A landscape with many peaks, sampled at points; each row gives a point and its height.
From any point a climber steps to the highest of the 4 points nearest to it. It stops when none of these is higher. Distance is the straight distance between rows; heights are no part of it.
Q_462: [ 16  -9   8 -10 -18 -34   8 -22 -28  20 -11]  h=479
Q_489: [  0  10 -47  -8  18   6  -5  -1   5  -6 -25]  h=302
Q_828: [  8 -15  12  -6 -17 -22   2 -10 -14   6   0]  h=473
Q_995: [-11  -5  29  10  -8  20  -2  12  13  -6  25]  h=638
Q_134: [  3 -18  23  -5 -14 -16   9 -13 -10  16  10]  h=422
Q_117: [-11 -20  47   8  -5   6  17  -6  -1  11  35]  h=481
Q_665: [-19  -4 -23  -6  49  28  -6  43  41 -23  26]  h=567
Q_496: [-26  -1 -12  -3  48  35   2  45  48 -18  40]  h=508
Q_390: [  1   0   9   7 -13   1  -7   4   5  -6   4]  h=365
Q_272: [ 23  -1  -5 -10 -19 -46   9 -26 -44  24 -35]  h=332
Q_132: [-18   9 -10  -3  21  30  -1  15  37   0  17]  h=643
Q_623: [ 27  -6 -11 -10 -18 -44   8 -20 -39  17 -33]  h=8
Q_541: [ 23  -3   1 -13 -19 -40  11 -29 -38  25 -26]  h=472
Q_712: [ -3  -1 -44 -15  36  15  -3  14  21 -14  -9]  h=393
Q_639: [  8  -9   5   3 -15 -11  -5  -2  -3  -5  -1]  h=292
Q_501: [-25  14  10   5  15  38   4  21  38   1  33]  h=678
Q_508: [-24  10   3   2  24  37   7  26  41   2  32]  h=700
Q_651: [ 26  -4 -34   7 -15 -37  -1 -10 -40  -8 -56]  h=618
Q_991: [-27  13  39  23  11  51  13  23  30  -5  53]  h=362
Q_391: [ -6 -14  30   7 -11   4   3   4   5  -2  22]  h=636
Q_518: [ 11 -13   7  -6 -17 -29   6 -15 -20  13  -7]  h=478
Q_180: [ 15   9 -35   7  -9 -15 -11  -6 -23 -12 -42]  h=639
Q_90: [-30  18  15   8  28  51  11  27  39   1  49]  h=640
Q_539: [-17  -8 -33  -9  51  25 -18  40  31 -36  13]  h=549
Q_718: [ -8  10 -17  -1   8  16  -9   7  24  -4  -2]  h=641
Q_207: [  5 -14  16  -1 -15 -12   1  -4  -4   4   9]  h=395
Q_748: [ -5 -18  43  -2  -9  -5  13 -17  -8  22  20]  h=453
Q_960: [  9  14 -41   1   1  -2 -10 -10 -11  -9 -36]  h=657
Q_398: [ 20   5 -35   9 -10 -26  -7  -7 -30 -13 -49]  h=633
Q_737: [ 16  -4  14 -14 -16 -38   8 -30 -35  24 -16]  h=477
Q_772: [ 13  14 -49   5  -1 -11  -7  -9 -21 -12 -49]  h=642
Q_478: [  3 -11  19   4 -15  -3  -1   4   4  -3  13]  h=518
Q_124: [-16   3  30  16  -4  30   1  15  22  -4  33]  h=532
Q_912: [ 22  -6 -15   0 -19 -34   0 -12 -27  -2 -26]  h=534
Q_626: [ 11  -1  25 -13 -17 -27   7 -37 -28  28 -11]  h=462
Q_100: [ 18 -11  -3  -8 -18 -34   4 -15 -26  12 -15]  h=480
Q_878: [  1   6  -7   4  -8   3 -11   2   7  -8  -5]  h=390
Q_513: [-20  14  17  11   7  35  -2  19  29  -1  28]  h=637
Q_294: [  3  12 -22   3  -2   3 -14  -4   4  -7 -16]  h=284
Q_320: [  8   9 -26   6  -7 -10 -12  -7  -8 -14 -24]  h=572
Q_868: [  7  -9  30  -9 -16 -22   8 -28 -20  26   1]  h=328
Q_766: [-12  -6 -37 -14  46  21  -9  29  28 -26   9]  h=556
Q_610: [  5 -15  23  -7 -16 -18   8 -17 -14  17   8]  h=415
Q_581: [-23  13  30  18   8  44   7  23  30  -5  44]  h=515
Q_703: [ -6  -4  21   7 -11  11  -5   9   9  -6  16]  h=701
Q_516: [ -2   9 -40  -7  16   8  -6   0  13  -8 -15]  h=276
Q_941: [ 21   2  13 -17 -20 -38   7 -32 -40  28 -24]  h=476
Q_116: [-22   4  48  28   8  46  13  18  21  -9  63]  h=254
Q_807: [-16   0 -25 -10  35  25  -1  23  38  -9  14]  h=612
Q_319: [-17  -7  48  21  -3  32  10  16  13  -4  47]  h=397
Q_377: [ 19   3 -25   5 -13 -21  -7  -9 -23 -10 -36]  h=622
Q_24: [-16   9  14   7  -1  24  -6  14  22  -5  20]  h=624
Q_725: [ 27  11  41 -14 -25 -35   2 -45 -46  24 -29]  h=67
Q_323: [ 12   5  46 -11 -18 -24   2 -44 -31  27 -13]  h=227
Q_898: [-10   8 -27  -8  17  19  -4  10  28  -1   1]  h=658
Q_360: [-28  -3 -17  -4  54  33 -10  51  43 -30  33]  h=542
Q_813: [ -8   9  -1   3  -4  13 -12   6  16  -8   2]  h=609
Q_46: [ 27  -8 -28  -1 -18 -46   7 -13 -45   5 -47]  h=128
Q_375: [  2   5 -53 -15  29  10  -2   3   9 -11 -18]  h=316
Q_235: [ -1  -8  44  -8  -9 -13  10 -30 -19  30   7]  h=408
Q_282: [ 16  -1 -15   5 -14 -18  -7  -7 -12  -8 -19]  h=581
Q_866: [-11 -13  42  12  -6  17  11  10   9  -2  41]  h=558
Q_811: [  7  12 -23   4  -6  -3 -15  -3  -1 -10 -20]  h=431
Q_33: [ 21   2 -45   6 -14 -29  -4  -5 -43 -12 -71]  h=597
Q_223: [-15  11   4   6   5  27  -8  12  27  -1  15]  h=632

Write out the way that a climber takes from each point below.
Q_878: Q_813, Q_718, Q_898
Q_116: Q_124, Q_995, Q_703
Q_541: Q_737, Q_462, Q_100, Q_912, Q_377, Q_180, Q_960

Where does a climber stop that starts at each point below?
Q_766: Q_898
Q_941: Q_960
Q_294: Q_960

Two climbers start at each pair of points below. Name the first point that both come to, or write none.
Q_398 / Q_828: Q_960
Q_235 / Q_207: Q_703
Q_539 / Q_24: none
Q_866 / Q_639: Q_703
